A landscape with many peaks, sampled at points; each row gives a point and its height.
From any point a climber steps to the highest of the 2 points nearest to it. It stops when none of these is higher. Distance is the straight distance between rows; heights are no part of it.
Q37: [131 121  81  90 155 139 114 137  76 113  86 105 103 116 117 127 140 169
 119 191 174  94 106 163 144  76  87 130 149 113 146 143 153 111 114 114
  86]  h=56.9
Q911: [142 104 126 130 114 146 133 137 147  91 184 142  97 123 104 177 156 150
 105  78  91  94 117 135 165 167 194 174  83  84 156 152 152 127 147 126
 130]  h=32.4
Q498: [129 107 177 161 148 191 168 107 152 112 132 128 110 118  97 129 113  97
  65 102 127  98 117  88 119 161 152 113 127 152 114 137 111  55  95 122
 180]  h=7.8
Q445: [ 88 115  97 113  95 144 155 127 194 112  86 160  58 124 148 187 146 175
 134 123 117 102 130 154 168 103 167 103  98 110 110 181 179 105 120 144
 152]  h=20.2
Q989: [100 186 236 130  89 141 144  44 164 129 137 129 173  93 124  73  83  89
 112 126 114 148 126 114 112 145 164 106 181 202 108 126 112 145 160  99
 164]  h=15.6
Q732: [141  98  99 142 144  99 127 153 124  94 144 128 107 173  98 156 115 125
  79 120 132 112 195 123  83 161 160 172 126  80 152 141 136 136 123 155
 143]  h=41.1
Q996: [173 135 178 164  80 137 122 113 157 125 190 149 175 100 140 121  67 160
 163 126 129 110 103 131 152 150 150 144  92 120 137 163 138 169 139 138
 173]  h=17.0
Q951: [108 125 144 110 175 128 107  98 117 160 179 152 175 148 126  92  82 127
 106  95 112 146 144 144  71 141 123 143 143 136 172  98 118 126  97  94
 159]  h=47.5
Q973: [142 104 138 147 153 115 131 126 134  96 123 158  52 136 145 173 127 110
 100  90  93 114 141 147 108 155 160  92 115  88 108 130 130  69 105 155
 171]  h=27.4
Q422: [120  85  86 149 113 105 155 129 145  50 135  91  80 135 132 164 146 152
 106 142 103  95 104 155 142 135 190 112 118  46 121 126 150 124 141 135
  82]  h=7.5
Q509: [ 74  66  50 134 143 163 119 130 121 120 124  98 113 144  94 132 174 183
  85 164 118 105 109 135 174  49 140 159 139 116 168 115 144 171 158 149
 115]  h=34.5
Q500: [167 190 170 152  86 142 130 136 159 140 129 151 171 178 106  84  81  91
 177 163 171 147 166 141 112 131 123 156 192 170 126 163  99 134  64  90
 147]  h=22.6
Q217: [180 152 157 115 147 161 132 135 128  98 168 144 125 136  83 131 113  89
  77 113 137 111  95  99 110 176 146 131 126 157 164 151 107  65 116 126
 162]  h=5.5
Q583: [128 101  81 116 131  81 105 173 131  90  75  77 105 157 139 151 171 147
 139 170 149 123 158 121 141 102 106 125 122 139 100 166 129 163 133 168
  67]  h=10.1
Q864: [138 125 102 150 165 143 131 123 107 154 146 156 166 176 108  85  62 146
 100 159 164 123 168 151  88 144  93 147 174 125 161 116 112 125  97 114
 146]  h=40.2
Q771: [106 120 146 186  92 103 123 143 148 157 165 102 175 159 132  79 104 110
 164 149 139 175 135 101 111 151 139  86 106 124 103 143 129 155 133 155
 128]  h=1.6
Q652: [135 118  96  87 126  91 104 185 108  82  62  62  87 119 132 171 179 136
 117 139 144 153 144 104 131 131 111  92 113 148 107 148 150  99 128 149
  57]  h=10.9
Q643: [129 110 114 174 156 133 110 112 131  98  78 179  83 185 120 157 179 156
 106 110 101 116 141 146 111 114 144 144 147 150 107  94 115 139 119 132
 180]  h=27.3
Q819: [ 94 145 117 104 117 127 116 134 131 143  65 149  70 157 156 142 192 149
 158 168 146 138 133 165 155  77  87  87 142 137 109 161 155 107 111 113
 112]  h=32.0
Q875: [126 129 108 164 109 190 145 132 118 122  88 129 119 169  93 142 179 129
 131 121 170 138  81 106 100 133 106 116 126 159 150 126 117  59 121  95
 104]  h=13.1
Q709: [160 114 122 100 114 127 105 144 125 142 207 103 205 152  93  79  60 120
 135 168 163 141 162 118  92 155 105 161 150 130 175 197 111 141 112 138
 113]  h=6.2
Q221: [143 122 183 135 146 109 110  77 149 126 161  78 183  96 149  69  48 104
 114 141 135 119 131 130 108 135 161 120 124 127 161  69 137 196 166 136
 187]  h=38.4
Q777: [128 187 158 100  87 142 119 170 117 153 170  96 181 123  65  73 134  80
 149 146 157 179  97 109 131 143 129 121 144 156 146 150 119 138 147 125
 119]  h=55.1
Q697: [174 108 113 154 186 101 103 114 134 111 130 152 157 158 161 107 132 158
 146 124  89 101 158 144 121 118 113 146 144 138  80 129  86 174 104 144
 152]  h=14.9
Q908: [111  84 158  91 122 153 146 117 135  80 150  77 158 112  62 139  89 112
  64 125 166 147 144  89  56 137 155 183 156 122 177 127 134 117 117 120
 143]  h=1.9
Q671: [112 126  93 123 115 129 130 149 113 139 101 165  97 174  81 140  97 152
 136 167 190 134 182 171 112  94 104 202 163  92 161 113 160 169 126 131
 147]  h=12.7
Q252: [129 113  77 109 123  74 113 179  82 108 133  78 137 124 106 134  98 121
 131 148 182 141 155 124  95 119 112 154 128  95 149 138 150 150 144 143
  69]  h=53.4
Q938: [ 82  95 145 124 118  86 126 121 147 113 161 119  59 103 142 146 162 125
 117  84  64 182 136 128 138 114 162  88 138  92  70 151 171 121 152 135
 142]  h=11.9
Q418: [ 78 150 157  55 157 120 116  98  90 139 133 124 137  90 138 118 135 114
 134  71 122 156 132 138  73 133  90 108 139 151 125 136 136  75  90  64
  93]  h=62.2
Q505: [170  77  99 176 145  95 113 115 157  75 165 122 161 145 185 121 143 168
 150 117  65  82 128 135 152 127 155 132 118 107  88 125  87 203 139 148
 118]  h=16.6
Q689: [148 120  83 114 132 122 132 161  94 105 111  88 114 117 106 110  95 143
 160 205 194 104 129 159 148  74  95 163 160  84 125 145 148 166 131 136
 101]  h=51.7
Q116: [151 153 133  93 166  95 130 112 156 142  86 174  94 116 176 167 138 119
 126 100 104  92 157 124 146 136 125 124  99 164  96 108 122 147 124 137
 166]  h=52.3
Q551: [171 186 154 130 130 100 121 134 108 137 138 150 128 111 139  94 119 105
 187 135 119 152  89 164 159 116 117  98 140 117 112  89 123 148 139 112
 144]  h=66.7
Q608: [128 113 151 137 106 122 139 135 155 120 145 122 128 108  73 115 146 135
 126 124 107 155 142 104 162  99 160 181 152 122  80 145 157 199 140 145
 171]  h=21.8
Q683: [123 131  97 179 138 169 126 136 100 175 157 139 146 148 123  79 157 152
 143 141 105 161  50 135 157 129 105  75 117 123 129  90 116  99 144 114
 109]  h=24.8
Q626: [ 74 186 168 132 118 155 137 135 129 175 142 175 125 160  86 110  79  71
 113 102 137 170 144 145 112 155 147 133 144 131 172  92 125  95 111 110
 165]  h=41.8
Q53: [ 83  93  55 113 153 138 111 156  75 141 121 123  93 160 107 161 133 150
  89 120 165 121 148 137  91 125 111 140 113 107 184 119 154  96 140 139
 100]  h=52.7
Q167: [113 128 138  75 130 127 108 126  96 147 151  61 186  70 100  97 119 114
 116 123 145 140 113  87 135 131 107 156 117 183 145 154 133 121 133 111
  71]  h=18.5
Q940: [149 102  94 119 140 106 116 118 130 143 155 142 179 142 225 129 154 163
 177 124  66 126 112 134 144 116  64  75 106 104  82 103  65 152 123 141
 119]  h=25.8
Q26: [ 91  85 112 121 117 133 145 131 101 119 176  97 150 129  75 122  57 126
  80 136 178 159 156 120  53 133 131 159 168  74 190 114 153 118 123 114
 131]  h=0.3
Q860: [110 161 117 107 163 115 129 136 102 138  94 107 169 122 131  98  78 111
 141 136 179 101 127 133 113 126 106 139 118 154 145  80 118 164 127 104
  98]  h=35.2
Q151: [118 173 164 126  82 156 152 141 147 159 120 149 144 151  70 115 103 106
 155 151 177 170 167 124 106 119 112 174 176 137 134 158 139 119  71  99
 144]  h=20.0
Q71: [125 186 190  80 100  98 115 119 117 145 167 129 137  96 104  89 117  98
 179 116 130 183 112 145 141 117 119 136 147 135 126 145 163 152 154 114
 143]  h=60.7
Q849: [ 85 136 137 106 186 157 136  84 106 172 125 161 157 126 143 100 129 140
 118  90 102 133 123 148  96 120  91 133 147 144 137  94 114  99  87  73
 127]  h=54.5
Q121: [ 48 121 114  87 156 174 133 155  94 165 102 115  98 135  88 146 145 114
  87  93 159 141 144 125 103 123 115 138 103 135 162 100 153  85 124 114
 116]  h=47.8
Q664: [148 121  76 188 147 147 121 156  81 149 128 115 120 162 109  95 147 135
  98 173 138 132  78 126 162 138 119  85 129 128 146  87 113 110 175 157
 113]  h=26.5
Q997: [115 140  85 131 120 114 133 129 101 160 137 177 108 158 166 151 108 138
 168 109 149 144  99 162  95 118  90 102 101  84 167  84 148 108 126 104
 114]  h=22.8
Q294: [136 140 218 153  88 144 128  50 161 118 167 118 195  94 120  72  98 141
 153 126 108 143 110 126 117 131 151 122 159 181 102 141 129 178 160 116
 179]  h=17.5
Q954: [110 183 140  98 114 137 125 173  98 180 112 158 113 161  79 122 156  96
 140 158 168 173 189 154 107 113  95 161 166 126 147 156 144 103  82 126
 129]  h=17.6
Q415: [108 102  98 143 119 127 127 166 131  99  99 154  73 174  78 173 156 140
  89 149 126 128 201 156 109 117 176 175 154  65 129 124 149 144 123 171
 168]  h=44.7
Q494: [ 94 115 121  78 111 137  98 142  88 126 161  80 142 103  97 146 141 104
 121  78 143 170  99  93  89 147 115 131 107 168 180 145 134  59 135 112
  72]  h=16.4
Q965: [193 127 135 178 100 127 135 144 159 104 151 147 145 119 156 129  73 152
 194 147 150  80 113 138 166 130 145 157  98 105 109 156 121 187 132 147
 149]  h=19.4
Q163: [184 141 152 152  78 122  91 109 136 107 215 178 185 157 156 137 140 146
 176  85 102 148  87 131  81 173 126 107 103 129 169 147  90 130 147 121
 140]  h=18.9
Q290: [140 108 129  72 135  93 101 118 111 137 151  68 165  57 157 112 130 135
 155 113 125 130 105  99 157 124  87 137 105 171 118 178 132 129 139 122
  48]  h=20.3
Q475: [158 105 106 129 104 170 121 146 126 118 153 107 149 132  57 143 187 128
 113 108 123 152 110  81 119 153 121 191 134 155 164 191 108  82 123 129
  94]  h=10.6
Q36: [179 120  62 118 149  99  89 160  79  78 119 128  92 164 119 157 181 160
 133 114 128 126 116 160 115 131  98 127 134 111 161 134 124 116 145 113
  71]  h=56.1
Q266: [125  74 115 113  96 165 124 150 112  96 195  88 136  99  48 159 167 106
  83  93 122 150 114 106 101 159 165 194 134  96 197 146 119  95 169 138
  97]  h=9.4
Q620: [169 135 125 146 130 101 122 135 143  83  88 171  42 144 167 182 171 140
 137 128  81 129 137 167 144 127 141  69 147 100  87 141 129  84 106 141
 150]  h=25.4
Q363: [119 142 225 149  78 164 136  87 143 116 190 166 109 101 111 144 114 102
 121  81 107 155 119 129 100 156 157 103 146 154 114 183 134  70 130 118
 192]  h=12.1
Q268: [179 155 134 143 145 122 113 123 144 143  94 186 150 159 205 137 151 134
 186 139 119  92 170 139 142 121  77 124 127 169  73 139  70 157  88 140
 151]  h=13.0
Q821: [ 87 188 176 154 114 118 149 110 139 185 111 143 164  99 166  56 109  82
 145 127  87 147 122 138 156 157 140  59 124 129 101  94  98 147 144 113
 125]  h=9.5
Q844: [213 131 103 146 114 132 135 140 150  96 103 142 119 144 168 145 128 155
 196 154 170  72 116 135 159 118 104 155 103 132 124 172 114 158 120 132
 101]  h=21.7
Q783: [128 111 158 138 133  68 128 109 124 100 136  50 140  83 141 103  71 103
 119 145 145 125 111 113 124 109 164 117 115 103 120  84 160 188 173 149
 141]  h=41.9
Q512: [ 45 182 164  80 161 175 154 128 107 163  92 142 107 112  93 112 112  74
  81  76 140 137 142 142 125 140 130 141 124 140 169  84 128  96 122  86
 132]  h=42.9
Q621: [110 112 162  53 149 101 127  83 135 119 123 136  97  83 161 157 114 110
 139  76 114 138 162 146  62 149 112 111 129 114 116 164 151  54  94  90
 134]  h=60.6
Q962: [164 148 115 116 164 142 131 157  91 135 132 104 136 112  71 100 130 116
  96 156 146 120  98 114 163 126 124 148 130 134 142 109 132 138 152 143
 137]  h=29.0
Q16: [107  85  67  88 124  89  98 150  95  97 128  73 124 114 114 176 131 142
 114  83 142 126 147 119  86 142 140 169  94 105 179 128 157 119 145 124
  53]  h=57.5
Q905: [126 122 124 153 163 134 148 126 151 162 118 122 130 128 168  95 124 132
 111 173 105  95 119 111 196 107 131  92 107 144  76 145 125 147 118 165
 140]  h=23.3
Q595: [200 124 120 154 117 108 141 140 158  85 116 146  89 129 187 167 168 161
 147 143  90 104 102 120 171 134 121  73 114 116  86 175 119 113 110 141
 109]  h=23.9
Q813: [122 154 142 144 166  56 114 147 120 135  94 106  98 144 131 110 100  72
 115 149 121 140 177 133 139 119 159 119 151 126  87  71 130 172 140 163
 161]  h=47.6
Q680: [119 134 120  76 166 108 121 127 124 154 139 112 121  88 161 125 153 132
 129 100  99 129  99 110 172 110 103 108  92 157 106 135 144 144 148 122
  98]  h=22.4
Q31: [ 99 126 120 119 160 113 151 107 143 153  74 115 160 124 196 117  95 122
 155 142 155  85 142 118 123 104  98 117 103 152  92  87 107 175 113 128
 103]  h=32.3
Q637: [125  73  75 186 142 139 128 140 158 151 149 102 119 146 152 133 144 164
  81 159  86  93 116  94 201 106 160 120  91 131 131 158 124 138 137 188
 115]  h=20.4
Q461: [ 76 125 108 143 122 104 113 139 136 144 112 157  86 181 152 136 184 160
 167 123  95 187 136 151 128  84  97  95 145 123  86 147 146 126 107 128
 109]  h=30.0
Q231: [145  85  90 123 170 135 113  89 106 149 159 135 199 112 186 103 121 168
 153 119  89 105  90 134 112 112  75 110 124 111 121  84  78 140 117 104
 111]  h=28.0
Q434: [149 151 122 173 109 150 157 139 139 176 111 150 154 166 185 125 135 124
 151 166 157 104 119  98 143 145  88  82  83 154 127 163 100  83  94 140
  86]  h=1.5
Q832: [ 88 117 169 112 114  84 137  94 129  83  93  77 116  93 120 131 136  98
 120  94 133 163 135  91  64 136 143 107 150 157  79 121 148 116 142 100
 123]  h=12.6
Q459: [146 126 115 144 131 116  99 169 103 143 170 114 129 151 134  89 177 152
 166 130  89 193  76 137 172 117  91  79 135 116 106 135 126 122 141 127
  91]  h=26.8
Q438: [119  86 188 165 104 180 150 106 164  84 142 150  82 101  82 156 125 118
  97  65 108 123 136 122 113 152 171 131 133 124  97 157 134  79 114 116
 201]  h=10.0
Q939: [144 188 151 113  83 106  92 152 135 124 169 121 175 168  90 100 115  76
 159 122 162 169  91 111  84 162 149 105 133 170 167 115 110 156 167 128
 139]  h=51.1
Q441: [ 92 173 153  79 163 152 147 116 111 132 105 111 161  96 103  99  75 106
  91 107 166 114 111 123 120 133 129 151 122 161 171  72 128 138 127  79
 117]  h=38.5
Q624: [ 89 114 139 138  95 131 154  92 185 146  82 174  45  94 150 194  81 143
 148 128 105 110 164 158 160 103 180 107 137 108  82 145 172  83 100 125
 180]  h=18.4
Q220: [ 97 189 189 110  84 117 119 131 132 135 157 127 139 162  97 111  75  50
 115 133 154 171 131 122  76 165 165 106 159 144 157 120 124 107 125 128
 149]  h=46.6
Q672: [120 144 160 153 146 148 143 125 169 185 126 124 181 112 159  59  77 116
 142 152 126  92 155 112 179 151 139 120  96 157  94 127 111 183 121 144
 155]  h=27.0
Q591: [143 112 123 151 132  68 143 139 148  83  94  75 106 121 132 128 110 113
 132 160 137 117 116 109 152 101 157 120 125 114  70 106 145 189 152 164
 130]  h=44.4
Q270: [144 147  95 172 133 116 126 122  94 132  76 159 157 173 200 118 131 124
 165 170 155 105 123 159  98 119  69  76 147 123 108  51  67 141 120 118
 117]  h=29.6
Q716: [144 120 146 143 117 108 149 125 143  93 142 135 115 137 103 151  69 128
 115 119 148 122 142 127  99 147 162 171 122  87 152 126 155 139 117 130
 166]  h=37.5
Q925: [115 149 125  71 152 119 143  81 130 148  66 178  75  94 197 178 124 121
 139 128 100  96 141 176 131 109 103  85 138 106  99  84 121  71  97 103
 142]  h=14.6
Q582: [107 145 138 134 142 141 157  99 160 171  93 123 174  91 196  80  85 110
 173 145 130  86 115 130 176 113 123 110 107 140  75  68  93 200 145 127
 139]  h=30.1
Q486: [165 188 162 152 104 131 135 121 149 143 108 216  99 119 161 178 143 120
 165  85 108 126 122 131 155 147 135 112 115 161  99 107 116 114 117 113
 185]  h=57.1
Q9: [ 64 143 107  69 109 141 143 134 134 143  48 102  91 102 114 137 171 149
 147 163 160 138 120 133 161  64 104 115 139 149  91 151 182 130 128 112
  95]  h=34.1
Q710: [128 104  96  87 144 100 121 115 147 147 141 130 150 112 208 161 162 157
 160  85  86 126  99 102 156 114  84 101  72 146 111 103 102 159 154 133
  91]  h=24.1
Q407: [114 196 195 166  82 138 146  95 166 181 124 173 197 108 176  73  67  83
 160 144 100 120 166 138 134 180 140  79 142 145 113 140  66 131  96 114
 144]  h=7.4
Q457: [118  66  91  95 112 137 137 154 147 132 150  65 151  81  85 158 145 135
  95 130 135 120 158  83 140 111 159 228 108  98 172 149 151 176 151 158
  80]  h=10.4
Q648: [146  99 122 148  97 110 134 117 155 123 138  97 151 120 136 146 121 132
 153 109 140 115  89  82 136 147 134 153  71 147 147 144 129 144 160 144
  81]  h=12.8
Q493: [109 122 202 176  59 117 130 105 146 126 202 101 164 141 125 103  81 116
 115 152 127 172 152 112  84 151 177 109 136 112 130 184 150 132 130 172
 170]  h=11.5
Q803: [144 155 223 184  52 124 117  91 138 110 199 151 129 103 131 126 111 130
 143 121  98 176 121 143 121 143 167  93 158 129 105 191 148 116 149 143
 185]  h=13.9
Q894: [158 116 152 115 154 109 129  61 122 134 156 141 189  85 187 103  87 139
 142 122  90 102 107 148 111 119 105 119 136 107 117  68  92 154 118 107
 167]  h=30.9
Q511: [ 83 139 207 128 119 126 145  74 144 122 139  92 151 103 111  95 129  78
  89 101 121 160 135  82  85 144 155 109 161 185  98 134 130 119 153 106
 157]  h=14.0
Q389: [153 102  85 124 117 160 142 126 153 100 117 150  75 134 153 181 160 183
 127 135 111  77  95 146 168 128 141 118  88  98 148 176 145  80 119 140
 104]  h=22.0
Q203: [115 106 131 147 124 113 132 138 156 122 180 148  82 126 167 149 160 154
 116  90  56 149 107 113 174 130 158  83  93 102  98 152 153 129 142 151
 139]  h=12.9
Q450: [145 169 120 108 145 117 107 135 103 162  97 175 105 166 115 120 112 131
 167 156 163 127 173 190 125  98  78 179 161 121 153 127 140 133  95 101
 135]  h=15.0
Q468: [ 76 137 106  97 163 167 122 147  49 146  85 103 145 115  90  94 118 143
  75 179 177 108 149 144 131 101  87 147 163 141 151 102 139 114 107 105
  85]  h=50.7
Q168: [137  87  66 120 168 145 106 156 114 141 163  90 131 115  95 107 148 154
  99 148 105 112 110 129 196  79 134 172 129 108 149 120 142 184 168 159
 121]  h=32.1
Q340: [ 59  76 125 120 167 204 158 118 119 151 107  55 138  89  82 116 147 119
  42 138 140 125 136  71 125  99 133 142 144 140 124 110 141  90 110 117
 122]  h=40.8
Q403: [122  88  75 110  97 115 144 163 163  85  82  81 106 150 105 184 180 153
 108 165 143  91 175 124 129 135 172 162 111  89 127 177 148 136 134 171
  72]  h=9.0
Q300: [131  97 152 142  92 125 147 135 134 124 191  95 168 120  91 113 102 129
 110 164 133 155 159  96  98 143 141 160 142  83 138 210 145 118 100 156
 122]  h=9.1
Q175: [150 117  87 132  88 168 124 160  97 122 117  96 123 137  78 144 193 142
 147 138 164 161  93 115 118 114  98 149 142 128 160 168 137  68 119  99
  61]  h=11.8
Q518: [ 69 112 130  83 154 155 162 107 133 138  78  82  99  68 107 122 131 130
  84 142 132 117 129 110 152  87 133 127 144 138  88 123 168 116 113 106
 128]  h=36.9
Q477: [102  90 109 136  87 123 137 144 167 141 152  97 143 140 102 155 145 137
 132  95 134 133 144  74 141 136 164 194  72 122 156 158 155 175 157 153
  96]  h=11.6
Q368: [174 151 119 153  99 118 112 143 111 120 195 191 128 159 152 146 137 139
 173  77 111 163  83 156 100 155 118 104 104  86 172 111 126 111 141 108
 138]  h=20.6
Q347: [207 166 144 163  98 123 144 146 144 140 148 163 152 144 194 142 131 112
 165 134 138 111 113 101 135 167 102  75  85 140 129 162  92  98 101 138
 123]  h=3.3
Q484: [123  86  76 137  95 160 156 163 136  62 119 103  89 151  72 182 191 146
  94 141 135  97 144 153 117 159 189 156 133  51 139 125 137 105 153 138
  88]  h=8.3
Q910: [ 89 188 134 103 153 133 145 117  88 131  45 134 122  91 181 119 145 111
 113 120 124 103  95 142 147 115 102  71 123 144 113  59 106 122 128  98
  82]  h=12.2
Q503: [180 184 160 135 132 118 125 102 143 110 105 169 154 148 104 112  85 103
 167 131 146 127 138 155 107 129 122 170 188 166 127  95 101 146  95  87
 157]  h=25.3
Q691: [119 129 105  88 149 130 142 113 114 114  59 136  97 108 193 172 168 152
 132 125 124 103  90 140 122 109  90  61 110 133 112  82 119  81 120 107
 102]  h=13.3
Q286: [114 123 101 161 158 118 111 105  81 129  61 172 122 182 164 116 120 144
 113 184 179  74 137 166 100 113  88 106 162 142 140  64  99 143 135 120
 131]  h=31.4
Q43: [166 125 142 139  91 118 133 122 134  68 185 143 128 133  94 153 121 147
 136  99 124 111 118 145 121 160 171 185 118  76 160 151 155 145 147 114
 130]  h=34.6
Q979: [171 159 106 152 135  92 103 170  83  83 101 126  82 171  88 128 178 117
 133 141 136 171 126 156 106 114 115 121 182 113 116 105 124 126 135 122
 130]  h=53.0
Q397: [ 66 115 116 119 168 185 144 143  94 169 118  69 185 107  81  77 116 120
  52 164 155 137 155  96 130 100 118 154 153 144 152  87 133 137 111 115
 102]  h=45.4
Q118: [148  97  39 113 138 107  74 175  86 123 141 104  87 134 131 162 173 160
 102 128 111 125 107 148 172 131  98 147 113 129 186 144 122 104 159 158
  38]  h=52.8
Q768: [118 149 134 150 164 108 116 103 105 129  49 169  88 164 150 138 133 111
 116 155 129 110 151 167 116 117 125 118 167 143 114  61 107 108 114 124
 150]  h=29.4
Q903: [132 105 123 184 135 165 139 142 143  93 101 141  92 169  75 154 186 130
  78 106 113 131 130  95 124 131 171 148 134 140 106 115 121 121 136 149
 182]  h=25.6
Q888: [103  99  85 168 113 122 125 140 139 107 138 122 117 180 142 124 191 184
 167 134  91 163  96 143 151  84 113 109 141 108  96 148 131 155 127 123
  80]  h=28.5
Q891: [174 150 118 122 125 161 123 129 145 174 158 146 190 111 150  94 107 131
 190 127 144 100  71 115 172 158 100 133  67 169 160 114  88 145 159 125
 121]  h=16.9
Q678: [ 97 197 154  95 150  92 134 107  99 150  83 137 155  75 191  95 118  79
 128  91  86 126 124 144 144 132 116  75 131 130 112  43  78 151 148 100
 108]  h=11.0
Q51: [147  87  77 198 140 145 112 142 154 106 150 152 132 173 167 128 144 191
 131 157  89  73 120 140 195 102 148 129 107 134 110 151  97 189 131 173
 134]  h=18.2
Q187: [122  98 146 197 102 157 154 153 152 116 154 118 129 131  75 135 161 120
  85 118 102 150 131  69 148 133 198 149 126 119  99 137 140 149 140 164
 179]  h=23.8
Q926: [132 128 104  79 142 118 138 192  93 102  90  96 105  99  58 157 150 104
  80 160 175 139 169 108  99 110 143 174 150 114 143  92 145 154 147 169
 132]  h=7.7
Q880: [147 163 133 114 157  76 110 161 112 106  87 125  70 140  90 136 170  92
 118 131 110 165 156 134 149 115 142 133 162 140  81 105 138 149 144 154
 158]  h=50.5
Q577: [171 138 100 116 137 155 114 153 135 152 117 133 140 134 186 123 141 146
 213 146 162  99  89 128 192 107  66 138  88 164 128 146 102 154 149 133
  79]  h=19.5
Q631: [120 120 129 109 128 151 134 128 130 132 133 137 106 134 122 154 180 129
 143  64 122 155  91  99 109 146 108 113  94 156 132 153 129  67 127 101
 106]  h=14.5
Q670: [152 184 174 149 116 108 140 107 136 139 109 169  91 107 143 133 123  90
 159 123 101 153 122 143 152 133 139  92 157 134  87 109 130  97 120 108
 157]  h=61.4
Q817: [137 138 196 110 165 118 126  47 149 144 141 125 189  81 179  89  45 107
 105 125 109 102 151 144 112 137 140 127 148 131 145  54 102 166 123 107
 187]  h=34.4
Q332: [152 138 148  74 145  83 123 110 145 129 116 165  93 115 148 161  98 128
 149 108 124 122 185 156  94 142 119 158 124 104 125 182 157  97  78 116
 144]  h=54.4
Q594: [ 85  91  84 113 112 148 108 175 106 114  96 157  61 180  87 174 189 143
  93 148 155 137 178 163  93 124 135 137 146  68 154 148 151  92 137 161
 144]  h=47.9
Q54: [124 138 132  82 155 101 125 154 114  88  55  80  86  99 124 144 175 100
  96 117 138 143 150 106 107 140 120  82 142 161  77 137 142  83 122 123
 101]  h=11.7
Q837: [159 119 113 134 160 148 126 142 125 108 148 180  64 145 122 177 131 134
  87  80 104  97 115 141 136 151 157 136  85 102 155 119 133  96 133 146
 176]  h=29.8
Q762: [149 140 193 141 110 129 142  84 163 131 142 158 137  75 105 104 110 138
 137 115  96 140 136 112 163 122 140 165 167 173  61 157 147 160 130  98
 183]  h=19.7
Q200: [115 104 108  65 146 120 139 157 133 117  97  92 110 100  82 152 130 139
  97 136 142 120 173 124 127  94 149 200 130  99 134 129 172 174 128 147
 139]  h=8.9
Q528: [160 126 170 145 116 117 107 120 134 142 209 133 143 107 150 114 151 135
 124  95  71 159  84  95 167 172 146  79  85 145 129 160 124 117 173 160
 147]  h=14.4
Q91: [122  91  87 185 146 150 121 130 102 149 115 157 137 199 122 106 127 167
 104 179 159 100 150 129 114 121  93 137 148 134 142 139 115 129 116 141
 125]  h=35.0
Q105: [116 114 106 152 129 130 116 139 115 171 161  84 201 151 117  72  86 110
 135 162 157 139 132 103  98 156 108 113 121 149 146 154 101 116 113 131
  87]  h=3.6
Q70: [ 49 138 132  88 144 143 147  89 144 182  73 174  56 105 155 158 114 122
 139 113 102 122 155 175 150 104 131 105 138 124 109 104 156  78 109 104
 148]  h=16.3
Q751: [120 136 152  82 148 153 144 154 134 135 149 115 129 127  73 139 121  84
  65 116 147 137 164  77  98 162 140 163 128 148 157 155 130  95 110 143
 154]  h=3.7
Q562: [182 136 176 151  88 151 109 102 137 126 228 167 169 111 137 130 118 162
 148  96  93 131  76 126 135 167 147 123  94 132 165 181 129 120 145 134
 163]  h=16.8
Q107: [ 75  56  77 147 135 178 140 131 130 132  99  75 106 127  93 149 180 149
  65 140 118 123 116  87 141  93 144 142 126 128 135 130 138 104 134 151
 109]  h=37.3
Q495: [170  89 106 165 103 140 123 108 157 169 164  96 177  89 164 103  90 140
 169 140 128  99  59 107 176 153 116 137  69 141 157 130 103 138 167 151
  99]  h=14.7
Q636: [149 123 136  60 176  74 115  91 144 108  81 139  85  87 145 161  94 125
 127  89 109 101 163 152 107 124 142 159 128 117 119 100 157 137 117 117
 167]  h=49.3
Q766: [181 183 171 163  81 112 130 132 150 156 154 173 173 126 193 115  83  94
 183 148 136 119 131 135 129 172 122  70  98 126 119 126  91 130 106 139
 165]  h=5.0
Q362: [113  94  81 133 149 117 125 112 112 142 162 137 137 137 154 121 106 173
 152 113 112 121  91 152 113 100 113 135 109  84 147  99 140 151 130 115
 111]  h=25.2
Q148: [168 197 127 149 137 148 134 122 122 135  80 179 169 161 148  98 134 109
 179 135 158  98 120 152 121 133  91 130 140 168 130  65  67 157 125 101
 136]  h=27.7

Two climbers start at each pair of points below. Name the first point that both come to, or write none.
Q888 and Q168: Q340
Q200 and Q403: none
Q962 and Q683: Q340

For each start below, name every point that the climber comes to, in order.
Q475: Q175 Q875 Q631 Q494 Q167 Q290 Q680 Q710 Q940 Q231 Q894 Q817 Q221 Q783 Q591 Q813 Q880 Q979 Q36
Q459: Q888 Q461 Q819 Q9 Q518 Q340 Q397 Q468 Q37
Q362: Q231 Q894 Q817 Q221 Q783 Q591 Q813 Q880 Q979 Q36
Q664: Q962 Q168 Q509 Q107 Q340 Q397 Q468 Q37
